Points on a hilly landscape, in no order, each with its height.
A ball rolls from a point to the lowest of its 2 nearest points, and stops where none of them is lower. Distance is the straight distance between rows; heights are no part of it.
K605 (h 74.1): 11; -35; -11; 23; 16; 29; -7; 33; 42; -11; -31; -1; 19; 24; -28; 14; -12; -38; 14; -4; -4; 3; -18; -21; 9; -30; 27; 17
K833 (h 27.8): 27; -24; 39; 10; -30; -17; -4; -16; 58; -19; -12; -1; 5; -28; -7; 22; -5; -13; 36; 25; -2; 4; 35; -25; -21; -4; -12; 12
K604 (h 50.7): -5; 52; 0; -16; 16; 9; 0; 11; -22; -4; -15; -9; 1; 22; 64; -36; -11; 42; -18; 4; -18; -35; 37; -9; 13; -4; 15; -31
K847 (h 77.5): 14; 27; -8; 5; 29; -7; -1; 7; -4; 23; 5; 33; -11; -3; 21; -11; 34; 2; -37; -6; -23; -1; 51; 40; -35; -21; -10; -40
K399 (h 29.4): -5; 10; -6; -12; 56; -1; 9; 33; -27; 42; 5; -2; -11; 38; -13; -19; -5; -2; -4; -15; 14; 12; -31; -14; 16; -14; 3; -15
K393 (h 45.7): 3; -15; -18; -29; -22; 6; -36; -15; -69; -3; 5; 8; 40; -20; -14; -14; 23; -5; 28; 6; 28; -4; -7; -11; 5; -20; -41; 48
K224 (h 46.5): -9; 52; 21; -11; 8; 0; 10; 6; -15; 26; 54; -9; 20; 66; -14; -3; -27; 29; -46; -9; 28; 10; -9; -7; 2; 24; 3; -15
K686 (h 18.2): 36; -21; 39; 17; -2; -23; -2; -5; 18; 18; -22; 0; 0; -13; -15; -10; -6; -7; 38; 12; 17; 18; 17; -24; -7; -16; -19; -20
K497 (h 61.8): -29; 0; 7; 37; -27; -19; 1; -7; 54; -29; 13; -6; -37; -20; 20; 32; -7; 23; -10; -15; -24; -36; 3; 15; 17; 29; 42; -18
K164 (h 64.3): 5; -21; -10; 3; 38; 1; 23; 14; 28; 20; -9; 11; -6; -13; 0; 18; -11; -12; -2; -30; -5; 7; -31; 3; -8; -25; -56; 7
K754 (h 33.0): -15; -1; -12; 0; -4; 3; -4; -15; -29; -17; 18; -19; -16; 8; 6; 45; 18; 18; -15; 11; 15; -49; 10; -4; 2; -12; 11; -5
K881 (h 65.2): -32; -10; 12; 20; -19; -21; -24; 16; 55; -35; -6; -6; -39; -27; 4; 42; 22; -4; 15; -2; -19; -36; 1; -4; 0; 19; 31; 16
K433 (h 48.2): 7; 17; -4; -3; -34; -6; -10; -29; -13; 5; 16; -1; 10; 2; -7; -7; 4; -4; -4; 21; 10; 22; 22; 6; 7; -5; 36; 13
K20 (h 73.3): -44; 26; 20; 43; 6; -10; 3; 10; 33; 1; 9; 4; -6; 10; -18; 5; -23; 36; -28; -47; 13; 28; -57; -2; -4; 28; -17; -38
K707 (h 65.4): 45; -41; -2; -26; -8; -1; -18; -23; -29; 6; -16; 47; 38; -35; -17; -47; 30; -16; 35; 18; -15; 32; 19; 6; 13; -18; -9; -9
K660 (h 41.2): 11; -6; 10; -20; -35; 4; 6; -9; 18; -16; 22; -36; -8; 16; 1; 22; 7; -18; -10; 26; -13; -12; 44; 12; 1; 23; 57; 24
K653 (h 44.9): 3; 10; -13; 41; -24; 9; -17; -6; 1; -13; -36; 53; -3; -23; -34; -5; 23; 3; 1; -11; 2; 36; -9; 24; -22; -23; 7; -42
K152 (h 56.8): 8; -9; 2; 24; 3; -18; 5; -25; 37; -1; 53; 30; -6; -3; 10; 52; 1; 15; -29; -15; -15; -41; 36; 23; -9; -20; -32; 1
K286 (h 55.9): -12; 12; 7; -34; -1; -22; -32; 11; -58; 26; 21; -5; 0; 0; -42; -6; 48; -12; -1; 7; 34; 24; -16; 0; -17; 6; -12; 11
K232 (h 49.4): -11; -25; -7; -6; 14; -15; 22; -34; -54; 1; 0; -13; -11; -38; 18; 6; 3; -2; 12; 18; 23; -9; -7; 3; -4; -5; -42; -10
K831 (h 45.3): -32; 7; 3; -13; 19; -8; 39; -33; -64; -12; 19; -2; 4; 15; 15; -8; -24; 9; -21; 25; 46; 53; -7; 9; 8; 2; 4; -29
K530 (h 54.9): -15; 34; -16; 45; 1; -20; -21; 1; 38; 19; 48; 41; 2; 2; -16; 9; -7; 24; -18; -50; 2; -1; -26; 9; 6; -13; -33; 19
K763 (h 4.5): 9; 5; 21; 30; -8; -19; 11; -18; -3; 10; -37; -13; 0; -27; 3; -38; -20; 1; 27; 17; 24; 53; 0; -14; -4; -5; 0; -37
K509 (h 51.0): -37; 4; -1; -12; 19; 23; 40; -21; -53; -22; 0; -13; 6; 25; 24; -2; -36; 29; -47; 5; 4; 12; -14; 13; 9; 21; 12; -55
K554 (h 37.1): -6; 4; -29; -8; 39; -7; 31; -21; -78; 6; -3; 51; 9; -24; 35; -44; -17; -4; 18; 12; 30; 44; -12; 11; 7; -19; -42; -13
K421 (h 37.8): -36; -14; -32; 8; -27; -5; -5; -9; -51; -18; -31; -35; -12; -61; 23; -22; 11; -17; 22; 6; 5; 7; -14; 32; 3; 19; 22; 2
K601 (h 58.4): -3; 36; -16; -20; 10; -8; -29; 33; -15; 25; -28; -16; -7; -15; 27; -44; 23; -6; 28; -2; -10; 3; 1; -14; 3; -15; 3; 26
K698 (h 63.0): -18; -9; 17; -12; -13; 0; 18; -12; -17; 6; 19; -32; 11; 15; -27; 15; 17; -10; -53; -12; 33; 50; -13; 34; -24; 10; -4; 0
K279 (h 39.8): 14; -11; 10; -37; 25; 16; 4; 41; -27; 24; 10; -42; -7; 55; -12; -7; -10; -14; 19; 5; 4; 13; -21; -21; 23; -3; 19; 21
K457 (h 5.6): 14; -17; 18; -35; -3; -40; -15; -2; 31; 14; 19; 56; -24; -36; -36; 10; 31; -9; 33; 10; -24; 6; -10; -22; 7; 13; -4; 13
K204 (h 68.1): -22; 37; -55; -6; -1; 6; 35; -1; -9; -18; 2; 38; -35; -40; 32; 29; -8; 16; -6; -19; -21; -26; -13; 25; 5; -11; -18; -2
K600 (h 29.8): 39; 3; 23; -29; 27; -26; -25; 28; -20; 47; 16; 29; -16; 28; -34; -11; 31; -12; 34; 6; 19; -15; 16; -26; 7; -20; -8; -2
K907 (h 78.4): -1; -50; -18; -13; 6; 19; -15; 12; -5; -42; -35; -11; 2; -21; -1; 18; 16; -51; 42; 35; 0; -30; 2; -35; 1; -13; 13; 39
K821 (h 60.0): 8; -48; -23; -10; -20; 17; -16; -30; -41; -31; -26; 38; 28; -18; -24; -23; 10; -18; 43; 31; 1; 29; 5; -4; 18; -12; 26; 9
K210 (h 11.2): -14; 49; -14; 13; -11; 16; -19; 29; 6; 5; -16; -4; 8; 7; 32; -36; -5; 32; -42; -36; -53; -40; -16; 27; -2; 25; 12; -23
K697 (h 51.1): -11; -34; -28; 3; -18; 45; 21; 9; 34; -53; -52; -40; 34; -23; 29; -10; -42; -35; 4; -2; -38; -25; 27; 16; 0; 20; 25; 11
K565 (h 57.0): -4; 21; -25; -4; 41; 10; -1; 20; -56; 5; -14; -4; -10; 11; 66; -48; 11; 15; -5; 2; -18; -20; 25; 25; 11; -21; 11; -30
K253 (h 22.0): -25; 47; -27; 29; -19; -8; -18; 6; -4; 2; 3; -29; -3; -25; 39; -14; 12; 25; -23; -26; -13; -48; -3; 28; 4; 23; 17; -11
K55 (h 40.0): -1; 23; 14; -15; -6; 0; 29; -22; 9; 12; 64; -18; 9; 36; 8; 29; -31; 33; -45; -6; 8; -16; -2; -2; 3; 23; -18; 7
K121 (h 59.8): -1; -27; -6; 33; 16; 12; 19; -14; 7; -2; -3; 0; 13; -4; -4; 31; -11; 5; -20; -29; 32; -11; -27; 6; -14; -26; -54; -1
K953 (h 38.6): 4; -20; 9; 5; -5; -12; 29; -27; -2; 15; 52; -11; -14; 26; -39; 37; -13; -6; -11; 3; 45; 14; -45; -6; 14; 11; 3; 18
K68 (h 25.5): 14; -16; 21; -9; 18; -26; -13; 21; 66; 9; 18; 47; -24; 3; -18; 27; 7; -14; 11; -11; -39; 14; 17; -1; 0; -29; -5; 15
K846 (h 73.5): 15; 20; -2; -28; 3; -9; -21; -25; -45; 1; 14; 52; 8; -14; -9; -5; 44; 9; -18; 16; 0; 4; 58; 23; -32; -21; -20; -33
K163 (h 38.1): 56; -29; 17; -32; 7; -10; -19; 7; -32; 15; 28; 12; -17; 25; -17; -7; 38; -20; 42; 35; 12; -38; 8; -22; 20; -6; 14; 34
K904 (h 39.1): -7; 10; -18; -19; -14; 18; -27; -6; -36; -23; -33; 18; 21; -15; -18; 14; -5; 5; 37; -2; 34; 15; -5; -33; -4; -38; -40; 26
K273 (h 50.3): 11; -1; 8; -48; 10; -10; 32; -1; 8; 19; 18; -21; -15; 7; 4; 7; -24; -16; 14; 20; -3; 31; -8; -23; 16; -1; 3; 31
K257 (h 86.4): 5; -1; -44; 31; 2; -11; 6; -15; 4; 38; 26; 9; -5; -12; 4; -24; 5; -9; -20; -11; -13; -5; -37; 32; 29; 0; 37; 12
K370 (h 75.3): -4; 18; -41; -38; -2; 5; 8; -2; -38; -2; -25; 46; -8; -52; 7; -19; 13; -16; 19; -2; -15; 29; -22; 12; -2; -21; -31; 22
K162 (h 70.0): 5; 7; -21; 3; 7; -5; 4; 0; -6; 9; -18; 35; -11; -51; 6; -1; 26; -9; 1; -18; -13; 7; -4; 24; -31; -25; -63; -5
K837 (h 54.3): -12; 27; -31; -12; -25; 10; 1; 7; 64; -20; -12; 9; -4; -11; 30; -4; -19; 2; -1; -12; -49; -20; 28; 7; 20; 14; 49; 33
K130 (h 69.8): 25; -20; -6; -45; -29; -9; -11; -38; -30; -11; 8; 46; 34; -54; -15; -15; 50; 4; 7; 14; -22; 5; 35; 20; 1; 10; -11; -23
K624 (h 51.3): 1; -12; -14; -43; -19; -8; -38; -2; -47; 17; 8; 11; 20; -16; -45; -21; 40; -26; 24; 6; 9; 25; -24; -3; 6; 3; 0; 43
K622 (h 44.8): 19; 18; 28; -24; 13; 22; -3; 17; 14; -3; -12; -9; 3; 49; 43; -12; -19; 42; -23; 2; -35; -53; 39; -21; 13; -4; 12; -18
K298 (h 45.2): 38; -26; 4; -37; 3; -4; -16; 7; -24; 7; 10; -18; -11; 12; 31; -17; 30; -24; 26; 39; -11; -39; 43; 4; 21; -15; 24; 49
K917 (h 38.2): 1; 4; 16; 9; -24; -13; -26; -2; 17; -8; -31; 61; 5; -31; -52; 10; 21; 5; 18; -15; 9; 49; -4; -1; -30; -15; -33; -33
K853 (h 54.1): -9; -5; -18; 18; 63; -5; 18; -22; -43; 31; 21; 7; -15; -24; 22; 7; 12; 0; -12; -7; 34; -21; -5; 4; -22; 12; -63; -14
K783 (h 39.0): 1; -10; 7; 37; 22; -31; 9; -31; 4; 29; 26; 69; -15; -17; -47; 4; 4; 4; 0; -10; 33; 27; -25; 2; -3; 8; -20; -42
K513 (h 68.9): 48; -39; 1; 48; 1; 20; 1; -12; -11; 3; 6; -31; 28; 34; 17; -16; -17; -4; 14; 17; 18; -36; 12; -4; 25; -27; 20; 8
K771 (h 53.4): -16; -12; 26; -31; -24; 35; -6; 24; -7; -23; -31; -81; 21; 22; 11; -17; -17; -1; -7; 9; -30; -3; 11; -8; -11; 42; 22; 5
K415 (h 34.9): 25; -10; 45; 5; -37; 1; 6; -5; 50; -15; -1; -52; 8; 10; 4; 13; -8; -4; 2; 21; -10; 6; 50; -4; -20; 21; 15; 5
K225 (h 47.3): 8; 19; -19; 39; -21; -24; -14; -37; 8; 27; 34; 62; 15; -13; -34; -8; -1; 15; -2; -14; 26; 6; -20; -1; 13; -13; -12; 8
K37 (h 18.5): 13; 18; 14; -1; 50; -8; -7; 42; -29; 65; 23; 8; -3; 52; -39; -1; 15; -14; 0; -31; 32; -2; 3; -5; -2; -13; -25; -15
K664 (h 49.6): -18; 54; 12; -12; 31; -34; -4; 22; 16; 38; 28; -3; -5; -11; 20; -3; 1; 13; -12; -25; 2; 10; 5; -6; -25; 8; -59; 8
K310 (h 62.9): 5; -46; -16; 1; -8; 18; 3; -7; -35; -2; 11; -39; 26; 11; -7; 5; -1; -37; 2; 14; 16; 9; -19; 19; 11; -13; 6; 49
K113 (h 60.3): 14; 3; -19; -1; 3; 26; -3; 13; 46; -3; -6; 1; 10; 30; 28; -16; -16; -1; -6; 1; -42; -50; 13; -9; 40; 2; 56; 36
K623 (h 47.0): 0; -16; -9; 21; -21; 28; 4; 2; 75; -49; -34; -22; 28; -2; 8; -9; -18; -39; 12; 23; -19; -27; 61; -11; -10; 15; 38; 26
K53 (h 55.8): -28; -5; 7; -31; 7; 29; 21; -2; -39; -5; -6; -19; 19; 34; 5; -11; -38; 17; -57; -17; -19; -1; -43; 14; 2; 30; -5; -18
K796 (h 20.3): 8; 6; -7; 4; 15; -15; 18; -15; -32; 5; -37; 26; -12; -37; 19; -41; -22; 0; 45; 22; 16; 43; -16; -23; 12; -16; -16; -28
K71 (h 45.4): 20; -32; 13; 15; 6; -11; 4; -10; 13; 6; 56; 24; -6; 29; -51; 63; 7; -12; -6; -3; 25; -20; -21; -4; 0; -17; -18; 14
K930 (h 62.6): -6; 6; -34; 10; -13; -18; 9; -24; 14; -14; 18; 33; -17; -54; 31; 45; 1; 12; 0; -16; -15; -59; 18; 20; -1; -18; -36; 10
K104 (h 36.7): 29; 11; 18; 7; 4; 25; -13; 26; 44; -4; -37; 6; 13; 30; 21; -9; -4; 19; -17; -14; -40; -7; 44; 4; -10; -32; 8; -24
K425 (h 19.9): -9; 39; -20; 3; -4; 40; -5; 22; -12; 1; -42; -15; 44; 13; 17; -37; -36; 15; -7; -39; 8; 33; -28; -10; 4; -20; -34; 11
K806 (h 54.5): -1; -27; -27; 2; -31; 12; -15; -31; -36; -34; -11; 16; 0; -2; -5; -8; 14; -14; 13; 32; -1; 0; 34; 23; 21; -5; 76; 5
K217 (h 30.4): -23; 8; -36; 26; -40; 4; -11; -2; -7; -14; -22; -36; 2; -42; 21; -8; 12; -10; -12; -19; -9; -18; 1; 46; 1; 22; 40; 1
K342 (h 21.8): 14; 8; 8; 25; -6; -23; 4; -16; -41; 30; 49; -54; -3; 7; 5; -22; 8; 4; 2; 16; 40; -8; -18; 4; 5; 24; -2; 7
K784 (h 37.0): 41; -5; 42; 13; -27; -5; 9; -6; -13; 7; 11; -55; -2; 33; -14; -20; -21; -11; 35; 30; 38; 46; 11; -13; 5; 26; 21; -4
K851 (h 81.4): -25; 28; 27; 25; 13; -36; -10; -3; -5; 4; 7; -9; -45; -13; 15; 8; 22; 34; -2; 12; 18; -21; 11; -14; -16; 20; 3; -52
K65 (h 53.1): -20; 67; 11; -27; 21; -8; 4; 20; -4; 15; 20; 6; 19; 31; 5; -12; 3; 20; -57; -7; -9; 32; 15; 19; -23; 11; 2; -34
K745 (h 47.2): 6; 4; -21; -22; 3; -1; 17; -53; -63; -9; 8; 66; 31; -46; 6; -24; 5; 9; 4; -2; 34; 20; 0; 7; -6; -10; -74; -3
K834 (h 54.7): 9; -32; 46; -1; 13; 12; 23; 23; 38; 7; 11; -19; 2; 54; -31; 30; -43; 13; -11; -14; -9; -3; -39; -25; 6; 21; -10; -18
K302 (h 39.3): -2; 13; 31; -5; 16; -24; -5; 20; 59; 0; 47; 24; -35; 36; -5; 39; -17; 26; 9; -11; -20; -8; 9; -29; 19; -14; -7; 14
K481 (h 58.0): -42; 35; 4; -36; -30; 27; 0; 8; -6; -21; -24; -41; 19; 4; 11; -1; -27; 22; -35; -14; -25; 12; -5; 3; -9; 31; 9; -7
K401 (h 60.5): -10; 8; -14; -20; -15; 2; 22; -12; 37; 8; -6; 15; 9; -9; -19; 8; -34; -16; 8; -11; 8; 60; -27; -19; 13; -6; -2; 44
K35 (h 29.2): 14; -29; 34; 13; -12; -32; 6; -19; 30; 21; -5; 25; 1; -32; -48; 6; 2; -16; 17; -6; 21; 50; -17; -4; -16; 1; -34; -15
K995 (h 31.1): -12; 19; -18; 19; -17; 40; -9; -5; -20; -22; -38; -16; 39; 12; -3; -2; -30; 17; 9; -16; 36; 23; -7; -20; 5; -33; -16; 13
K44 (h 35.1): 5; -7; -6; -14; -37; 0; -13; -20; 44; -36; -24; 45; 14; -44; -19; 22; 0; -18; 34; 17; -20; 10; 33; -21; -13; -6; -7; 26
K195 (h 27.2): -18; -18; 6; -26; 10; -11; -3; 1; -15; -13; 8; -3; -43; 3; -22; 57; 31; 2; 6; 21; 8; -24; -10; -19; -4; -6; 10; -2
K730 (h 81.5): 22; 3; -19; 30; 29; -4; 2; -1; 11; 34; 16; 34; -6; 14; 5; -9; 10; 8; -27; -13; -14; -10; 11; 30; -1; -27; 8; -24
K27 (h 59.7): -7; -2; 19; -24; -7; 6; -12; 16; -53; 14; 26; -59; 12; 39; -21; 1; 25; -14; -23; 3; 35; 34; -2; 23; -22; 4; -4; 9
K612 (h 68.4): -19; -25; 22; 12; -1; 12; -9; 34; 59; -29; -24; -42; -15; 17; -7; 15; -2; -7; 9; 6; -24; -25; -15; -26; 3; 35; 45; 7
K442 (h 76.4): 9; -52; -8; 17; 14; 21; -12; 11; 7; -25; -40; 11; 13; -10; -28; 33; -1; -40; 32; 11; 15; -10; -31; -34; 1; -37; -4; 13
K946 (h 45.8): 7; 30; -29; -25; -24; 5; -10; 7; 55; -10; -8; 31; 6; -13; 15; 14; -11; -9; 10; -6; -41; 1; 34; -4; 1; -23; 5; 54
K34 (h 49.5): 5; -13; 28; -30; 0; 43; -6; 22; -1; -27; -34; -42; 18; 41; 18; 3; -24; 20; -15; 6; -33; -43; 16; -22; 0; 7; 7; -5
K652 (h 41.7): -1; -16; -28; -9; -37; 9; 4; -26; 33; -50; -38; 14; 8; -48; 5; 2; -14; -33; 34; 30; -12; -10; 61; -2; -3; 9; 33; 25
K488 (h 66.6): -20; 26; 1; 3; -20; -2; -8; 9; 60; -5; -12; 1; 7; -9; -14; 20; -33; 4; 24; -27; 3; 37; -19; -37; -1; -5; -29; 42
K365 (h 38.4): 5; 5; 8; 9; -8; 21; -35; 18; 4; -24; -12; -23; 7; 24; 2; 35; 15; 10; 14; 5; 17; -48; 19; -32; -9; -31; -1; 25
K724 (h 64.6): 22; -40; 4; 24; 8; 24; 14; -4; -16; 11; 6; -44; 38; 28; 0; -6; -18; -10; -16; -9; 18; 0; -18; 14; 9; -21; -15; 9
K291 (h 24.8): 1; 35; 3; 14; -2; 11; -14; 27; 36; 12; -24; 16; -1; 26; 15; -39; 1; 24; -31; -19; -51; 6; 4; 21; 1; 9; 46; -36
K957 (h 74.0): -31; 52; -40; -24; 6; -7; 20; -5; -33; -9; -7; 40; -25; -31; 12; -1; 0; 6; -1; 5; 2; 23; -22; 7; 5; -6; -1; -7
K991 (h 55.4): -9; -43; -20; -5; -32; 44; 13; -6; 1; -38; -16; -52; 51; -4; 15; 4; -25; -35; -25; -2; -25; 1; 27; 47; -1; 16; 26; 23
K700 (h 58.1): -7; 11; -2; -5; 57; -26; -8; -7; -25; 38; 38; 40; -30; -19; -4; 15; 38; 4; -4; 6; 14; -23; 13; -9; -30; 17; -46; -20
K874 (h 57.5): -6; -32; -42; -6; -18; 6; -13; -18; -10; 3; 4; 10; 23; -27; -33; 3; 13; -44; 10; 2; 8; 5; -47; 6; 13; -7; 7; 68
K779 (h 85.3): 25; -33; -10; 37; 44; -2; 27; 5; 28; 24; -11; 17; -27; -5; 18; -14; 3; -1; -16; -8; -36; -17; -11; 28; 5; -15; 17; -44
K650 (h 42.4): 26; -31; 35; 31; 0; 5; -22; 22; 49; -32; -6; -7; -11; 19; 6; 36; 14; -16; 30; 26; 17; -65; 15; -42; 6; -11; 9; 22
K155 (h 51.4): 16; 1; 3; -24; 22; -17; -15; 8; -38; 15; -11; -5; -28; -1; 43; -34; 33; 3; 21; 30; -1; -28; 40; -3; 15; -19; 13; 6
K13 (h 48.1): 30; -29; 5; -32; -10; 16; 0; 11; 3; -13; 4; -35; 3; 30; 15; -18; 11; -42; 19; 38; -21; 2; 54; 11; 7; 5; 51; 48
K844 (h 50.8): -15; 8; -10; 14; -15; 27; 10; -3; 10; -24; -33; 20; 1; 4; -18; 19; -1; 9; -25; -13; -2; 45; -5; 22; -15; -22; 12; -33
K782 (h 18.7): 2; -25; -7; -22; 7; -19; -20; -8; -11; -2; 1; 40; -25; -34; -21; 14; 42; 5; 33; 14; -4; -39; -30; -31; 13; 1; -5; 5
K379 (h 70.9): -11; -11; 9; 10; 2; 25; -18; 30; 37; -22; -47; -14; -11; 29; -24; 1; 7; -5; 12; 6; -6; 14; 6; -24; 0; 3; 58; -8
K128 (h 78.6): -46; 43; -11; 1; 7; -37; 7; -7; -21; -1; 11; 21; -37; -40; 3; 14; 27; 8; -22; 3; 4; 11; -12; 23; -24; 29; 0; -39
K182 (h 56.6): -24; 26; -8; 36; -30; 3; 15; -16; 26; -33; -19; 18; -21; -14; 10; 17; -14; 28; -17; -9; -16; 16; 7; 21; 0; 8; 41; -50
K333 (h 46.1): 36; -14; 49; 28; 7; -1; -11; 25; 37; -3; -14; -21; -27; 44; 0; 5; 1; 12; 35; 19; 29; -35; 12; -42; 19; -2; 29; -8
K872 (h 50.2): 16; -22; 43; 23; 10; 0; 11; 22; 23; 1; 2; -32; -23; 48; -33; 32; -18; 9; 22; 5; 24; -7; -25; -39; 12; 12; 19; -27
K316 (h 31.0): 20; -17; 22; -5; 0; -11; 42; -28; -17; 13; 60; -45; -15; 33; -2; 20; -16; 2; -19; 21; 21; 3; -14; 10; 9; 34; 6; -3
K136 (h 88.7): -9; -9; -23; 43; 21; 5; 31; 17; 27; 4; -22; 18; -37; -29; 11; -1; 4; 1; -7; -25; -39; 3; -43; 35; -6; 2; 1; -42
K701 (h 69.1): 13; -11; -15; 10; -12; 25; -23; 19; 29; -20; -18; -35; 27; 25; -26; -36; -13; -42; 50; 23; 20; -2; 30; -36; -4; 9; 30; 62
K858 (h 66.4): -14; -2; 31; 18; -28; 10; -3; 2; 16; 10; 25; -44; 28; 35; -32; 10; -6; 12; -56; -30; 10; 13; -35; 23; -17; 33; -3; -5
K166 (h 29.7): 27; 7; 28; 21; -4; -17; -5; 9; -22; 26; 17; -59; -12; 28; 13; -46; 7; 1; 18; 23; 22; 8; -2; -5; 15; 27; 38; -5
K479 (h 43.7): -23; -27; -15; -5; -12; -8; -1; -21; -76; -28; -30; -10; -19; -44; 42; -17; 8; -1; 35; 25; 9; 0; 13; 16; 9; 0; 5; -26
K287 (h 92.3): -23; 3; -4; 11; 7; -2; 35; 8; 15; 7; -19; -13; -14; -21; 17; -23; -19; 9; -40; -23; -44; 9; -48; 33; -4; 48; 10; -47
K236 (h 64.5): -2; 7; -26; -8; -7; 17; -14; 12; 5; 0; -25; -43; 16; -3; 24; -36; -15; -14; 32; 8; -9; 2; 9; -22; 12; 1; 15; 54
K663 (h 48.0): -10; 51; 21; -10; -7; -41; -20; 11; 34; 17; 49; -1; -18; 7; 14; 18; 1; 29; 0; -12; -8; -16; 19; -19; -4; 5; -23; 24
K339 (h 42.3): -25; 49; 5; 14; 29; -14; 4; 31; 14; 26; -4; -14; 7; -24; 20; -26; 10; 7; -35; -44; -7; 21; -17; 27; -45; 24; -61; -21
K255 (h 34.3): -14; 37; -5; -6; 1; 5; 15; 14; 0; 20; -16; -27; 36; -15; 27; -41; -15; 4; -39; -43; -4; 31; -32; 25; -22; 14; -51; 7
K764 (h 38.8): -12; 4; -2; -14; 52; -8; 29; -9; -44; 24; 26; 20; -14; 25; -9; -1; -8; 0; -18; 13; 35; 32; -7; 0; 3; -1; -1; -33
K228 (h 60.2): -16; -7; 38; -13; 25; 15; 24; 9; 27; -9; -14; 9; -5; 31; 1; 22; -58; 43; -25; -19; -34; -14; -26; -26; -3; 20; -31; -44
K135 (h 50.9): 30; -30; 18; 1; -12; -15; -9; -25; 17; -10; 47; 37; 2; 4; -23; 55; 21; 1; 0; 17; 2; -43; 22; -8; -5; -22; -18; 12
K353 (h 69.9): -25; 5; 34; 34; 6; -17; 13; 1; 26; 25; 35; -31; 2; 13; -5; -6; -25; 30; -36; -32; 0; -4; -50; 3; -5; 54; -25; -23

For each start below, name the point where the ball stops.
K858 -> K425
K379 -> K763
K853 -> K210
K991 -> K763
K228 -> K457
K513 -> K425
K136 -> K763
K257 -> K763
K724 -> K425

Call two points neighbours if one is among the 2 nearest of the other. Go from one point of each pair to the other, from neighbour to neighbour, staying as low as possible. Name the highest point that can't be avoided.
K121 / K763 -> K724
K763 / K37 -> K13
K425 / K457 -> K664
